Points, in no order, along strands that fork and pass close to each other.
In the rows, zero is written as 128.
Two points are linked if the straight distance between their rows is under 157. Some points are linked to none.
z_264: [163 130 164 110 134  86 182 100 127 133  70 106 151 171  93 136 115 140
 132 103  59 145  91  88 100 126 130 163 125 160 207 110 151 146 132 179
 104 123  59 137 166 121 140  93]
z_514: [159  83 145 154  46 120 141 141 143  78 127 119 138 163 126 136 150 111
 120  85 132 125  74 159 173 128 140 128 131 134 123 137 103 103 220 120
 103  89 162  83 129 118  96 135]
z_648: [171 150 181 122 109 103 158 111 120  59 166  82 117 155 115  98 122 112
 161 112  90 136  64  92  88 118 137 111 120 182 140  62 130 146 197 117
  62 141  61 139 130 143 147 137]
z_496: [161  57 155 114 100 127 147 122 124 149 102 163 168 148 112 127 109 127
 140 101 143  92 122  97 121 108  89 178  91  85 132 145 122 146 191 116
 139  62 176  89 155 168 121 147]
z_325: [ 81 156 127 122 112 149  96 139 132 124 150 110 152  94 163  98  96 121
 124 138 154 101 131 144 177 135 124  99 144  91 105 147  47  73 124 131
  90 166 207 110  63 133 110 173]
z_513: [177  94 157 110 110 107 153 139 124 121 105 126 136 135 126 150 120 180
 105 114 175 182 112 122  65 136  69 130 139 159 161 159 163 150 154 116
 127 116 102 121 150 160 114  92]
z_54: [163 124 107 117 152 101 158  86 110 142 101 137 134 153 105 149 123 146
  96  80  98 165 134 101 102 130 113 178 106 134 138 163 158 139 147 151
 136  90 120 138 174  91 138 136]
z_283: [ 84 156 148 144  80 157 133 138 131 127 140 104 111 159 168 105 115 166
 151 111 153 131  47 195 153 149 179  67 165 105 161 122 109  95 133 131
  78 180  94 121  80 112  92 139]
z_274: [126 149 108 167 141 148 137 108 128 132 135  62 160 157 130 140 137  66
 112  68  58 128 138  93 177 109 182 114 122 150 118 105  91  67 141 140
 118 130 104 141 113  93 143 144]
z_920: [137 131 116 140 167 140 137  92 127 153 104 120 171 126 114 133 100  86
 129  86  83 108 200  89 174  77  87 186  94 118 110 145 101 115 155 114
 152  90 173 119 117 130 176 144]
z_431: [100 153 110 102 128 126 113 134 115 107 117 105 143  89 167 122  69 200
  69 113 157 170 142 156 134 136  77  97 185 123 139 200 102  70 121 162
 121 203 158 108  84 120  97 138]
z_884: [166 131 173  86 182 122 116 105 115  78 146 117 128  96 133  94  73 131
 125 172 101  98 154 127 130 105 107 138 117 137 136 148  68 154 132 105
  95 131 154 147 100 182 124 105]
z_712: [115 100 138 120  91 160 102 159 160 145 141 119 139 118 125 120 149 111
 111 137 152  75  94 163 166 119 203  85 121 127 131 124 115 104  80 121
 162 130 134  94 113 165  82 138]
z_877: [103 134 129 126 144 143  75 158 108 130 168 129 107  74 138 127 119 131
 123 146 133 138 128 100  91 143 135 149 130 111  69 145 109 117 102 101
  24 123 161 167  99  75 127 125]
z_447: [162  55 144  94 137  80 135 157 137 153 135 135 190 105 118 163 160 116
  97 167 138 110 160  83  96  99  97 187  98 133 124 148 141 138 143  96
 161  97 152 136 181 152 124 109]
z_66: [107 134  88 117 120 144 104 136 144 141 109 184 127 105 146 113 119 102
  89 129 136  97 164 158 173 134 143 124  84  49 127 153  83 123 119 134
 181 138 209 129 148 152 114 160]
z_596: [104 145 126 116 140 147 102 151 133 151  94 130 138  99 127 125 117 164
 121 174 104 112 130 142 120 149 155 110 154 125 188 148 124 112  74 164
 138 173  85 145 143 147 114  71]
z_822: [141  93 136 159 132 119 131 130 114 141 152 113 130 130 122 148 148 116
 144 113 127 126 145  81 133 137 123 151 129 117 104 142 120 121 158 123
 114 101 133 134 131 122 129 127]
z_606: [ 96  94 130 159  65 164 121 147 172 160 103  65 161 157 106 173 152  84
 113  84 110 117  76 121 148 120 191 114 132 141 124  82  92  75 119 131
 100 118  94  83 133 114 131 120]
z_850: [114 129 131 132  74 155 126 127 133  99 150 113 126 145 151  96 117 154
 150 116 177 113  89 201 175 122 116 102 128 116 126 131 110 115 165  87
 131 118 164  85  73 154 100 155]
z_70: [ 67 162 120 104 128 160  92 134 129 136  98 143 139  99 150 121  69 172
 125 116 184 148 129 160 133 115  68 118 135  74 109 153  92 123 128 120
 129 125 204  76  85 135 110 180]
z_886: [140 110 131  93 154 146 118  99 139 136 102 119 120 113 118 109 102 151
 121 103 143 141 109 167  88  99 130 151  79 114 126 154 163 157 109 126
 125  96 143 108 157 128 127 140]
z_613: [117  91 137 126 177 165 106 124 157 167 113 133 143 107 124 112  93  93
 170 136 108  80 119  98  77  87 113 162  66 105 125 119 117 154  86 125
  39  55 133 128 125 132 144 115]
z_914: [141 159  91 124 168 129 152 125 122 151  82 190  90 100 125 138 140 137
 132 155 150 121 185 174 146 134 138 168 126  90 138 155 172 155  87 160
 202 145 121 124 174 154 174 149]
z_193: [132 177 142 135 163 134 130 110  96  92 162 101 138 106 133 109  72 152
 139 168 124 141 203 110 136 147  62  95 173 140 117 156  96 117 134 112
 110 167 146 132  60 145 132 123]
z_546: [145 118  95 112 114 123 136 108 137 103 144 111 113 136 110 142 163 114
  96  96 119 145 123 158 139  92 135 143  81 158  94 126 150 131 134 122
 178 101 161  98 159  87 132 169]
z_781: [157 120 176 108 142 129 147  95 120 102 145 104 144 137 143  74  62 110
 167 116 115  86 165 105 148  85  90 144 107 118 147 139  72 137 170  99
 106 116 172 110  84 194 116 143]
z_896: [173 113 108 124 109 101 160 109 101  82 123 159 119 150 144 141 141 144
  88  85 142 156 139 135 165 135 121 141 125 108 138 170 123 128 211 136
 179 134 175 119 143 121 118 148]
z_642: [171 123 137 137 140 114 155  94  92  93 141 138 100 162 154 121 103 152
 146  84 117 133 124 128 171 139 100 124 127  94 136 162  99 134 215 118
 120 134 148 141 108 130 123 157]
z_29: [157  71 131  82 131 105 132 137 140 161  77 182 164 132 128 142 118 109
  85 112 134 118 136 130 121  92  95 179  63  59 143 149 112 140 169 118
 153  84 193 112 176 155 114 146]
z_540: [169  77 165 134 143 100 127 108 136 150 173 137 162 147  91 154 152  71
 161 145  92  70 130  69 119 100 148 167 114 146 138  99 166 141  94 154
 133  87  95 129 175 160 137 126]
z_78: [ 98 155 113 153 189 158 110 113 115 139 178 106 126 116 155  71 119  77
 161 151  88  95 149 138 174 119 144  96 144 104  98 126  58  98 105 124
  40 152 126 190  74 100 117 146]
z_2: [146 140 148 145 158 134 134 101 105 161 142 176  91 146 132  89 105 131
 200 174 126  64 152 129 132 132 117 139 139  88 182 137 160 176 114 138
 135 118  87 159 145 176 156 134]
z_125: [140  84 131 104 137 103 114 172 151 143 133  93 169  84 117 161 170 110
  95 175 130 113 190 116 114 112 107 159 122 164  97 116 139 116  91  83
 194 130 153 121 144 147 119  76]
z_340: [119 184 126 133 148 110  95 144 100  79 165 129  56 123 128 126 154 127
 110 193 105 146 104 134  83 178 147 107 161 183 115  77 133 172 100 112
 100 161  90 180 146  87 133 100]
z_455: [117 150 151 146 148 150 103 143 144 108 180 102 117 138 107 102 152  73
 152 182  83  69 116  93 113 128 176 108 145 187 127  57  94 155  87 123
  83 116  53 180 120 147 130  99]
z_93: [163  85 125  97 113 107 175 123 122 110  83 168 138 161 123 145 152 148
  91 113 143 131 118 161 144 116  98 152 118 120 173 164 149 136 184 150
 218 113 159 102 174 157  90 121]
z_970: [131 143 143 116 137 121  96 127 103  94 179 124  86 107 148  75 104 143
 129 191 112 103  90 161 115 150 160  92 139 113 140 133 106 132  98 123
  51 166 119 171  98 135  86 111]
z_378: [131 181 123 157 120 116 149 122  94 123 138 128  70 160 125 134 165 168
 156 139 127 188 116 121  99 164 103  98 174 160 141  93 172 158 143 136
 150 157  60 144 113 127 156 123]
z_764: [ 62 143  89 153  96 173 112 139 121 133 161 124  96 133 138 106 151 117
 155 108 160 121  98 164 184 155 171 117 145  80  87 132 112 116 142 107
  94 116 176 114  85  75 130 189]
z_960: [141  91 128 187 102  99 149 142 138 123 119 141 117 183 158 127 149 115
 173 119 125  91 104 102 137 155 149 107 140 115 202 132 137 119 130 183
  90 122  59 146 144 142 102 100]
z_876: [129 104 125 119 115 125 126 162 135 152  75 151 139 116 141 126 105 156
 107 135 139 129 139 138 120 132 115 117 129  92 172 174 120 113 103 146
 154 141 132 128 143 169  91  96]
z_791: [154 136  96 125 148 108 156 124  95 123  98 165  95 138 146 140 105 173
  90 106 139 181 146 119 120 147  97 114 162 125 171 177 156 122 169 162
 135 157 107 159 133  98 108 108]
z_681: [119  99 127 129 141 149 118 133 142 153 130 127 117 120 116  97 121 114
 133 152 102  77  88 167 116 124 188 118  96 117 145 124 149 148  66 160
 106 130  88 140 153 127 115 123]
z_406: [146 125 127 161 161 116 149 112 111 157 134 181 135 136 118 134 152 104
 190 125 116  83 205  77 175 143 110 129 138  80 161 139 129 134 149 152
 183 143 133 150 138 172 160 124]
z_292: [102  81 103 149 121 139 117 159 135 182  77 140 179 130 133 180 124 114
 112  74 137 143 143  92 119 126  89 161 106  71  95 152 108  96 153 103
  94  74 188 117 130  95 126 142]
z_910: [112 102 127 167  79 122 127 149 124 157 122 161 120 181 141 136 134 146
 189 112 160 108  82 134 117 162 125 117 153  95 172 132 178 123 129 167
 103 110  73 119 116 131 110 120]
z_114: [165 112 137 120  97  84 147 148 152 138  89 111 170 167 117 158 130 135
 100 114  85 148  89  87 101 128 150 120 125 161 208  93 130 118 142 163
 122 147  43 153 177 152 111  75]
z_856: [137 149 115 138 114 117 166 109  83 104 102 128  95 159 169 122  93 188
 105  86 138 166 113 179 149 159 125  86 150 113 182 175 123 101 163 152
 113 178 102 132 100 106  88 113]
z_708: [145 153 160 171  94 113 164 118 127  84 166  89  95 188 136 118 156 104
 175 103 101 143  76 101 119 141 166  84 134 151 158  58 136 146 187 120
  87 135  57 165 128 121 150 159]
z_815: [113 148 109 141 121 127 122 119 163 138 150  98 123 145 116 172 163  78
 124 128  95 142  99 113 119 108 195 117  91 176 103  55 133 133  82 137
 157 123  75 147 156 100 155 129]
z_443: [101 160  90 110 135 123  98 170 132 112 128 157 118  38 134 131 141 147
  85 150 213 147 174 177 155 138 108 150 148 111  52 144 138 128  94 129
 192 161 205 110 136 105 146 158]
z_718: [141 167 115 116 127 123 163  75 103  72 142  71 110 151 136  99 107 126
  99  75  88 156 102 155 161 121 160  98 114 167 152 131 101 117 168 136
 136 152 122 141 100 100 143 169]
z_766: [193  53 150  87 144  80 171 116 114 118 102 135 186 135 103 155 150 133
  91 121 153 153 134  98  85  85  68 197 106 149 125 142 161 144 191 126
 187 101 155 109 181 149 123 127]
z_313: [147 114 130 109 148 107 143 120 156 154 143 135 150 144  94 138 157  82
 137 181  76  63 126 126 125 102 171 144 100 158 156  92 170 158  61 175
 185 105  91 137 186 159 149 101]
z_235: [151  76 161 125 158 106  96 143 121 115 125 167 114 137 125 129 111 133
 115 176 100 109 112  85  72 156 118 145 142 140 180 138 137 155 100 130
  22 102  91 174 149 114 102  44]
z_587: [ 62 128 132 152  75 188 106 157 160 144 104  63 157 131 100 178 130 119
 120 104 150 166  76 153 150 137 176  84 161 147 102  96 102  61 119 110
 101 142 114  75  90  95 121 132]
z_593: [137 149 154  92 137 122 135 129 104  95 114 102 133 110 150 126  57 191
  88 119 180 178 141 137 104 123  46 122 158 139 141 185 112 102 150 124
 115 150 161  97  71 157 113 139]
z_538: [147 141 141 101 111 130 135 125 110 104 125 178 109 127 168  85  79 181
 141 136 190 131 125 155 144 134  74 117 114  75 133 165  96 167 174 103
 154 132 188 116 104 184 112 164]
z_105: [126 126  98 115 153  84 132 157 150 149 150 104 157  92 117 168 215 113
 102 176 136 134 181 126 111 104 122 149 116 180  69  78 169 148  68  97
 206 126 141 124 173 127 153  94]
z_785: [160 118 121 124 102  86 149 147 128  99 102 108 120 151 119 160 138 147
  80 135  86 180  91  96  76 154 162 104 114 178 176 111 127 128 151 150
 110 154  80 181 164 104 105  91]
z_476: [107 159 120 142  99 139 143 134 174 101 168  85 106 162  96 163 189  78
 117  99 117 143 152 112 169 133 175  99 129 198  88  37 132 108 137 121
 206 159 107 105 121 143 159 134]
z_389: [134 103 113  80 142 110 117 138 128 126  99 171 157 100 143 129 105 105
  82 124 136 121 191 115 152 104  85 158  80  73 123 154  94 121 150 114
 184 123 230 112 142 153 130 164]
z_904: [ 91 167 126 126 158 150  74 129  99 149 160 138 101  77 130 113 105 163
 162 162 154 148 132 126 107 148 118 136 154 120  76 127 146 157  76 110
  87 128 154 138  97  87 145 148]
z_162: [ 90 135 104 112 157 131  63 169 128 154 134 172 146  53 140 137 151  95
 140 153 152 121 200 103 161 113  95 140  98  77  51 106  89 126  99 100
 150 130 225 147 108 130 150 148]
z_683: [174 124 191 107 100  87 122 136 139  54 172  90 128 135 115 105 146 102
 133 160  92 122  86  74  92 121 139 112 144 189 158  64  94 168 162 110
 100 131  68 163 146 155 118  99]
z_535: [ 59 199 102 108 173 150  84 129 105 168 105 128 101  77 122 118 121 169
 152 171 156 170 144 163  94 132 127 148 174 118  77 116 187 176  52 121
 125 142 113 114 122  67 165 112]
z_838: [118 157 122 126 108 138 130 141 126 115 146 116  87 120 141 100 128 147
 128 163 142 130 105 167 134 148 180  82 153 159 127 105 147 139  72 133
 153 180  92 143 119 141 125 138]
z_270: [116  97 132 163 121 149 123 151 165 179 125  78 181 150 115 136 147  70
 133  96  96  70 122 104 164 107 189 114 118 124 142 105  95  81  89 148
 103 130  78 126 132 160 119 110]
z_246: [106 201 131 112 158 149 119 109 140 100 156 105 107  96 118 110 147 129
 133 166  99 138 174 164 121 115 139 120 114 186  79  86 148 170  59 109
 188 145 106 121 122 135 160 133]
z_916: [ 91 117 118 102  97 148 105 165 167 126 114  83 156  90 125 139 140 127
  80 154 153 124 103 163 154 124 173  94 122 164 108 127 109  82  70 103
 193 175 140  82 118 135  96 123]
z_392: [108 181 126 127  99 133 135 129  94 104 136 113 127 105 147 118 104 204
 123 146 178 176 139 156 153 165  93  64 205 130 134 152 122  85 153 145
 140 200 135 120  74 120 121 141]
z_843: [ 85 164 129 135  91 148 109 156 128 146  84  92 144 117 146 149 119 185
 133 126 161 204  98 141 123 156 134  72 200 141 130 134 142  81 128 131
 143 201 115  95  93 119 105 123]
z_731: [107 176  96 113 173 140 101 100 142 124 156 122 123  82 133 119 135 128
 151 136 127 131 185 150 136  92 113 142 112 151  57 113 148 169  82  96
 168 109 154 108 115 128 164 130]
z_557: [109 142 111 185 159 149 139 116 135 163 147  96 121 131 139 103 137  69
 157 100  78  92 159 106 174 125 165 121 139  99  94 113  94  92 122 134
  91 108 118 177 102 107 131 163]
z_123: [153 104 157 145  90 108 138 114 132 101 164  81 139 139 105 151 163 103
 111  82 115 177 102  75 100 108 125 150 115 184  92  83 145 112 202  97
  95  98 129 115 149 115 160 135]
z_426: [118 142 106 156 128 115 116 137 119  93 173  73 118 127 129 166 172 101
  96 129  85 156 128  96 113 131 183 111 113 170  97  81 115 122 118 126
 109 153  94 173 140  82 149 119]
z_988: [144 110 131 141 117  77 138 139 119 121 136 165  79 148 137 141 155 145
 111 131 103 144  86 109  78 161 158 125 112 150 180 115 177 143 113 161
  72 133  67 170 182  82  98  77]
z_79: [121 116 145 148  68 138 131 157 150  98 130 126 131 143 177 112  98 173
 150 109 159 113  75 172 182 152 137  88 163  96 158 161 100  93 172 134
 108 154 121  95  91 158  88 128]
z_752: [121 126 103 133 102 145 137  99 130  79 132  79 136 154 134 120 146  82
  87  83  84 130 116 158 196 115 188 103 115 160 128 125  97  82 141 128
 148 146 144 126 125 100 125 156]
z_624: [176 107 108 121 167  95 151 124  82 135  86 183 125 140 128 151 114 155
  91 110 145 170 173  99  95 127  98 151 119  98 155 187 154 136 166 135
 134 118 132 159 168 119 133 111]
z_548: [ 98 154 109  95 101 144 130 146 178 119 117  59 140 114 140 161 140 100
  64 125 132 179 110 179 126 112 170  99 116 205  93 114 133 100 110 105
 202 153 142  87 128 109 125 136]
z_250: [166 139 158 169 148 108 174  94 110 116 147 129 129 156 157  85 111  95
 182 109 100 108 163  94 193 147 114 117 132  84 148 164  85 115 205 126
  95 142 140 169 102 156 124 149]
z_635: [159 101 154 155 126 102 111 134 119 122 140 154 114 156 156 104 111 119
 166 143 103  81  99  92  96 151 151 129 130 100 171 138 138 145 122 150
  32 118  82 189 128 124 103  95]
z_223: [165 148 145 147 177 117 143 115 104 108 136 141 118 135 110 109 122 124
 165 180  82 120 190 106 130 140  89 125 173 138 174 141 104 147 132 128
 146 150  92 169 124 169 136  79]
z_769: [114 118 132 149 131 131 115 159 145 154 115 122 142 138 114 160 143 130
 145 170 109 113 131  91 107 148 142 113 166 138 178 113 145 122  61 160
 147 145  41 140 137 153 136  76]
z_473: [148 154 147 103 138 143 136 131 118 105 128 112 130 122 130 109  98 160
 140 143 161 152 163 122 126 130  68 118 156 160 125 159 123 135 143 111
 165 133 143 109  82 173 138 132]
z_121: [155 116 121  81 133 122 143 165 121 135  74 155 129 103 151 140 118 188
  64 153 199 174 152 164 117 130  95 131 137 112 144 183 128 112 126 146
 188 157 149 121 155 152  97 100]
z_388: [105 101 125 141 130 182 109 152 156 165 129 123 154 123 119 111 144  90
 146 106 126  68 126 128 169 110 179 106 108  96 128 112  85 115  95 129
 115 134 133 115 105 164 122 152]
z_698: [117 124 104 146 156 134  95 149 131 114 170  90 126  97 130 148 137 109
 104 144  91 153 126  97 121 136 161 127 124 152  96 122  91  89 105 111
  51 128 129 175 123  74 131 103]
z_594: [ 81 137 120 161  92 182 100 156 139 130 144  94 131 112 133 124 124 138
 138  98 151 147  94 130 142 141 143 110 145 113  92 123 125  94 144 111
  86 130 148 119  82  86 128 141]
z_141: [ 73 189 118 152 144 145 154 121  83 140 139  98  96 144 156  99  95 164
 155 123  95 154 123 163 135 161 149  79 156 108 155 126 128 110 115 144
  82 189  84 164  80  76 133 142]
z_344: [ 73 147  89 159 105 192 127 109 127 146 133 121 118 157 116 107 148  92
 175  87 124  92 145 170 177 134 131 111 142 106  86 109 128 114 134 108
 143  95 175  89  64  93 149 187]
z_97: [142 115 122 134  87 133 135 128 145  82 180  74 131 132 112 143 165  99
 101  93 139 168 114 135 134 109 138 138  92 194  74  90 139 111 183  88
 140 107 173 108 106 102 150 161]
z_381: [ 99 161 116  97 137 143  93 128 129 116 115 121 129  66 145 138  95 148
  93 126 180 165 157 148 132 121  80 136 142 125  71 162 122 113 115 118
 157 134 195  89  95  93 134 173]
z_225: [ 83 135 130 127 178 146  95 116 125 184  92 176 159 109 124 142  82 150
 149 128 139 155 164  96  81 108  70 164  99  62  92 162 129 147 107 110
 109  95 162 118 119 120 148 125]
z_459: [149  49 106 167  47 116 146 142 141 137 115 164 142 193 108 182 191 129
 126  92 145 118  71 130 137 159 142 152 129 113 142 140 148 114 166 148
 158  77 141  90 171 113 104 125]
z_782: [108 144 119  77 194 145  63 112 128 111 145 139 138  56 135 110  87 134
 111 186 126 130 170 144 104  89  89 153 102 143  70 137 115 168  85  89
 121 113 154 136 109 129 144 111]
z_875: [125 151 134 130 111 149 124 110 127 127 138  71 111 154 129  97 119 117
 145  95  77 123  65 156 112 106 188 100 102 168 148  75 129 123 120 127
  67 130  65 134 107 116 122 148]
z_103: [172 111 147 121 156 101 171  70  93 131  89 129 141 153 100 133  81 141
 133  70  94 157 135  67 109 116  90 193 114 126 160 167 144 143 192 121
  76  99 101 143 147 115 144 106]
z_562: [ 68 164 114 114 122 162  79 135 124 136 145 128 134  82 141 101 109 139
 135 154 147  90 114 147 178 160 173  86 157  83  86 144  86  86  79 157
  88 201 173 150  93 100  90 168]
z_909: [ 86 198  91 121 185 133 127 127 115 162  87 152 101  90 139 122 110 163
 127 144 145 150 181 188 130 129 113 147 145 118 120 152 173 163  64 135
 179 157 115 117 148 105 174 123]
z_872: [155 125 177 106 115 137 103 132 154  88 185  85 133 131  83 114 146  79
 144 162  96  87 101  94  90  85 151 123 114 205 117  38 110 166 104 115
 121 108  68 131 134 165 134 114]
z_391: [116 135 103 146 135  93 124 156 145 157 130 149  99  85 116 160 217 104
 127 172 163 113 148 144 110 133 137 180 132 156  64  96 199 170  45 135
 198 127 111 125 186 121 176 117]
z_956: [175  85 171 108 142  90 129 131 118 115  77 169 131 134 117 148 114 155
 103 160 105 152 132  86  63 148  86 138 149 165 211 151 142 137 144 137
  65 116  73 158 156 131  94  41]
z_169: [158  60 123 105 124  94 124 143 144 140 135 192 134 106 128 156 167 115
 125 150 149  94 137 102  96 115 130 177  87 107 115 142 169 160 113 125
 158  84 143 138 191 141 140 123]
z_466: [116 116 116 150 120 119 122 144 106 157 126 181  89 149 132 121 119 162
 185 129 187 115 122 124  86 162  96 148 130 106 146 147 194 163 122 143
 113 102 100 128 141 133 126 134]
z_99: [161 163 163 129 166 109 140 115  81  99 146 140 106 125 133 102  77 151
 108 178 108 136 173 111 122 162  80 103 195 145 169 159  75 123 139 131
  98 163 121 164  97 139 117  86]
z_969: [127 134 151 101 164 145  98 132 127 127 142 110 140  85 114 109 107 125
 118 168  89 107 159 109 113 114 113 151 109 154 128 131 104 151  92  97
 100 104 141 148 127 131 132  94]
z_772: [105 142 146 128 162 122  90 144 116 160  81 198 110 108 147 119  90 193
 153 156 160 132 146 109  74 176  72 134 157  53 161 187 155 145 129 139
  50 154 136 172 109 114  98  83]
z_208: [ 88 165 103 118 164 170  92 114 132 133 142 113 134  93 148  81 106 112
 134 159 114  91 143 153 173 124 175  92 136 100 113 132 102 103  59 128
 105 168 133 166  83 125 115 155]
z_924: [160 130 165 146 132 128 124 103 114  82 176  88 110 123 147  84 107 101
 169 139 126 109 130  79 135 122 119 117 147 141 103 135  85 104 169  85
  20 134 131 171  89 138 126 123]
z_413: [128 121 112 125 158 122 154 115 153 163 131  92 185 132  92 162 144  94
 120  87  71 114 195 104 154  87 114 174 105 162 107 103 136 120 121 128
 198  97 151  95 136 126 178 116]
z_332: [ 99 130 120 106  85 172 138 132 136 122  96 158 126 143 137 105  96 170
 137 114 186 128 107 188 135 127  75 115 126  87 141 149 120 141 164 101
 158  95 189  60  88 147 101 165]
z_757: [122 193 112 141 136 121 160  85  81  93 147 110  66 146 152  99 102 158
 109 106 122 161 112 174 142 140 151  75 137 138 151 153 124 109 159 116
 109 183 110 145  89  75 114 161]
z_376: [103 125  91 171  95 158 141  96 130 118 156 147 117 197  91 121 180  75
 150  69 108  88 104 166 178 130 165 130 112 120  87 104 137 132 167 117
 149  63 168  88 115  88 138 179]
z_469: [125 141 120  89 104 125 149 159 131 117  83 135 107 105 137 142 143 150
  83 131 224 175 130 182 117 130  87 120 158 148  94 158 151 129 138 133
 213 147 157  71 132 127 112 138]
z_820: [ 94 170 149 136  94 121 107 147 123  97 168 113  92 128 161 104 119 161
 146 183 148 115  71 161 125 166 174  62 181 134 164 100 118 109 101 130
  96 191  83 165  94 125  94 119]
z_857: [161 127 168 124 140 112 114 124 105  73 173 137 100 109 155  90  84 141
 121 155 124 137  94 127 103 128 126 116 121 126 125 135  86 127 134  96
  15 126 134 166 102 116  91 103]
z_165: [126 200 107 116 138 128 158 101 115  93 143  95  84 102 124 101 149 119
 107 149 127 163 139 171 133 136 166  98 121 195 111  95 134 151  98 129
 183 190 108 122 127 114 146 157]
z_266: [115  75  99 132  96 123 137 147 139 168  79 147 157 154 108 181 160 136
  94 100 146 143 121 132 118 128 118 147 119  97 131 161 131 105 139 133
 160  80 152  99 156 106 124 137]
z_301: [140  95 114 126 125 112 124 131 128 145 117 164  88 133 144 120 140 138
  98 131 113 121  86 140  92 148 198 127  80 110 148 143 157 138  66 159
  85 133 111 157 177  92 103 107]
z_425: [ 89 137  82 112 117 114  92 165 142 166  85 205 117  83 142 134 147 134
  90 137 174 128 153 175 159 143 126 154 110  60  89 151 125 127  95 134
 199 138 209  98 151 120 146 151]
z_961: [115 153 153 126 134 140 146 112 114 120 143  96 150 130 164  79  68 130
 157 112 136 100 144 148 166 110 100 104 140  92 146 159  66 106 157 111
  79 149 155 120  56 155 113 162]
z_83: [110 140  87 108 102 146 139 158 160 134  90 116 122 120 114 163 175 128
  76 119 180 186 118 197 118 119 122 124 132 173  84 121 174 118 117 120
 229 142 152  74 156  99 116 132]
z_359: [156 159 127 174 108 106 179 122 108 107 144 125 101 174 121 154 181 131
 151 101 122 178 143 113 152 161 118  88 153 162 141  79 159 141 180 148
 185 147  85 135 130 120 169 139]
z_299: [109 138 119 138 167 136 106 133  92 172  90 201 110 111 150 128  82 156
 154 119 144 139 154  86  95 149  94 149 126  47 131 164 124 140 132 121
  75 112 159 157 117 106 126 137]
z_636: [136  74 142 114 165 128 114 117 150 197 104 168 152 120 111 136  99 123
 142 139 107  68 110 122  63  86 106 175  70  97 148 149 165 152  77 148
  87  66 113 138 170 144 151 116]
z_672: [152 136 140 145  86 119 166 128 142  92 135  88 141 158 101 164 171 113
 123 104 128 165 146 103 140 136 128 103 147 203 123  60 128 120 174 131
 207 147 124 103 127 146 151 117]
z_827: [134  59 133 100 124 124 130 119 156 179  68 154 152 138 119 121  98 142
 124  87 139 108  85 144  77 104 119 167  60  99 145 166 163 129 103 138
 103  72 131 101 168 142 114 113]
z_111: [139  69 142 157  53 126 163 108 169 146 134 130 156 180 101 158 159  86
 151  87 120  96  72 129 150 127 149 133 126 146 153  98 154 119 145 160
 163  81 104  88 167 151 131 147]
z_118: [123 119  95  92 146 133 131 118 152 124 122 143 105  99 128 127 137 133
  92 115 161 154 103 188 105  96 142 160  73 133  64 134 174 161  94 118
 167  94 149  94 185  91 141 154]
z_595: [ 70 152 124 133 166 142  52 145 131 170 124 135 181  74 135 141 100 153
 156 176 141 132 174  66 111 143  89 140 175  82  77 135  87 107 104 121
  89 139 169 148 103 112 130 116]
z_327: [135 144 118 124 157 131 124 126 145 159 128 160 103 111 118  94 152 106
 143 182 120  69 141 161 123 117 176 130 105 123 150 122 178 165  39 163
 171 131  87 134 176 160 155 108]
z_947: [141 138 163 189 102 137 133 129 113 105 192  98 114 155 132 105 146 106
 192 118 123 121  99  84 140 143 156 102 158 134 116  97 107 127 188 114
  54 122  87 175  83 130 133 139]
z_32: [127 142 155 116 182 131 112 126  95 135  91 157 118 100 135 110  60 166
 111 182 107 125 165 113  81 156  88 128 158 104 159 171  97 132 132 125
  56 152 129 165 115 141  98  63]
z_189: [157 131 146 127 131 114 140 141 123 132 125 139 131 139 104 136 169 132
 159 191 107 122 171 104 133 144 125 109 164 157 187 128 143 127 109 157
 190 152  82 137 132 182 144  85]
z_365: [103 120 127 123 150 167 126 102 145 155 103 120 157 129 117 129  91 116
 128  88 137 125 157 110 144 101  74 144  88 109  94 137 116 127 154  87
 147  81 186  75  98 141 154 168]
z_586: [113 106 132 122 148 172 118 104 136 170 107 150 136 134 133 106  87 115
 175  99 119 121 122 109 101  97  86 165  81  76 102 138 124 146 133 102
  71  71 156 106 109 137 147 163]
z_17: [162  72 131 142  98 112 139 129 126 145 138 182 102 159 125 171 154 142
 165 121 163 112 114  90 106 137 103 178 123  97 145 133 197 168 141 138
 136  81 129 117 190 147 128 141]
z_91: [113 128 112 150  98 125 152 114 167 137 146 104 150 180  94 176 202  82
 114  97  82 135  95 107 145 119 184 122 122 188 102  13 138 119 120 157
 194 120  88 104 155 115 144 147]
z_928: [123  98 124 145  85 149 153  88 175 140 157 148 132 184  58 132 183  82
 160  88 142  81  83 166 151 114 139 140 123 154 104  86 161 147 142 130
 176  50 137  63 129 125 144 161]
z_814: [169 113 154 138  70  91 151 116 134  78 139  80 140 161 122 143 135 108
 100  50 108 160  60 103 147 113 139 150 126 144 124 114 124 114 224 120
  88 100 119 109 147 107 131 119]
z_693: [142 133 120 129 158 114 137 117 116 155 123 201  98 109 116 125 134 120
 172 182 140  75 162 136 131 146 126 145 123 100 145 143 174 176  80 135
 186 122 107 131 180 189 169 115]
z_949: [153 112 126 142 127  99 153 108 149 152 146 102 183 151  76 172 185  73
 137  87  72 115 132  86 150  91 150 168 127 182 114  54 145 122 129 149
 198 113 109 111 148 122 153 129]
z_598: [195  79 121  76 151  74 177 117 109 137  95 192 157 144 120 153 140 147
 105 121 161 146 139 111 111 121  94 169 119 108 162 165 174 156 192 154
 175 111 120 130 195 149 116 101]

A fork is a point with three links. Follow the links from the first point to the second and name the forks in between, in order.
z_613, z_327 => z_586 z_91 z_693
z_389, z_872 => z_332 z_820
z_593, z_264 => z_99 z_586 z_91 z_693 z_327
z_283, z_17 => z_820 z_757 z_624 z_598 z_447
z_378, z_193 => z_91 z_586 z_99
z_606, z_426 => z_99 z_586 z_91
z_764, z_473 => z_99
z_447, z_246 => z_598 z_624 z_757
z_683, z_969 => z_820

A fork is a point with three links, a tip a point with one. Leave the first point through the second and follow the links. Name the first fork or tip that comes.
z_455, z_872 => z_820
z_223, z_189 => z_292
z_548, z_83 => z_99
z_961, z_325 => z_757
z_820, z_970 => z_455
z_514, z_814 => z_586
z_91, z_815 => z_693
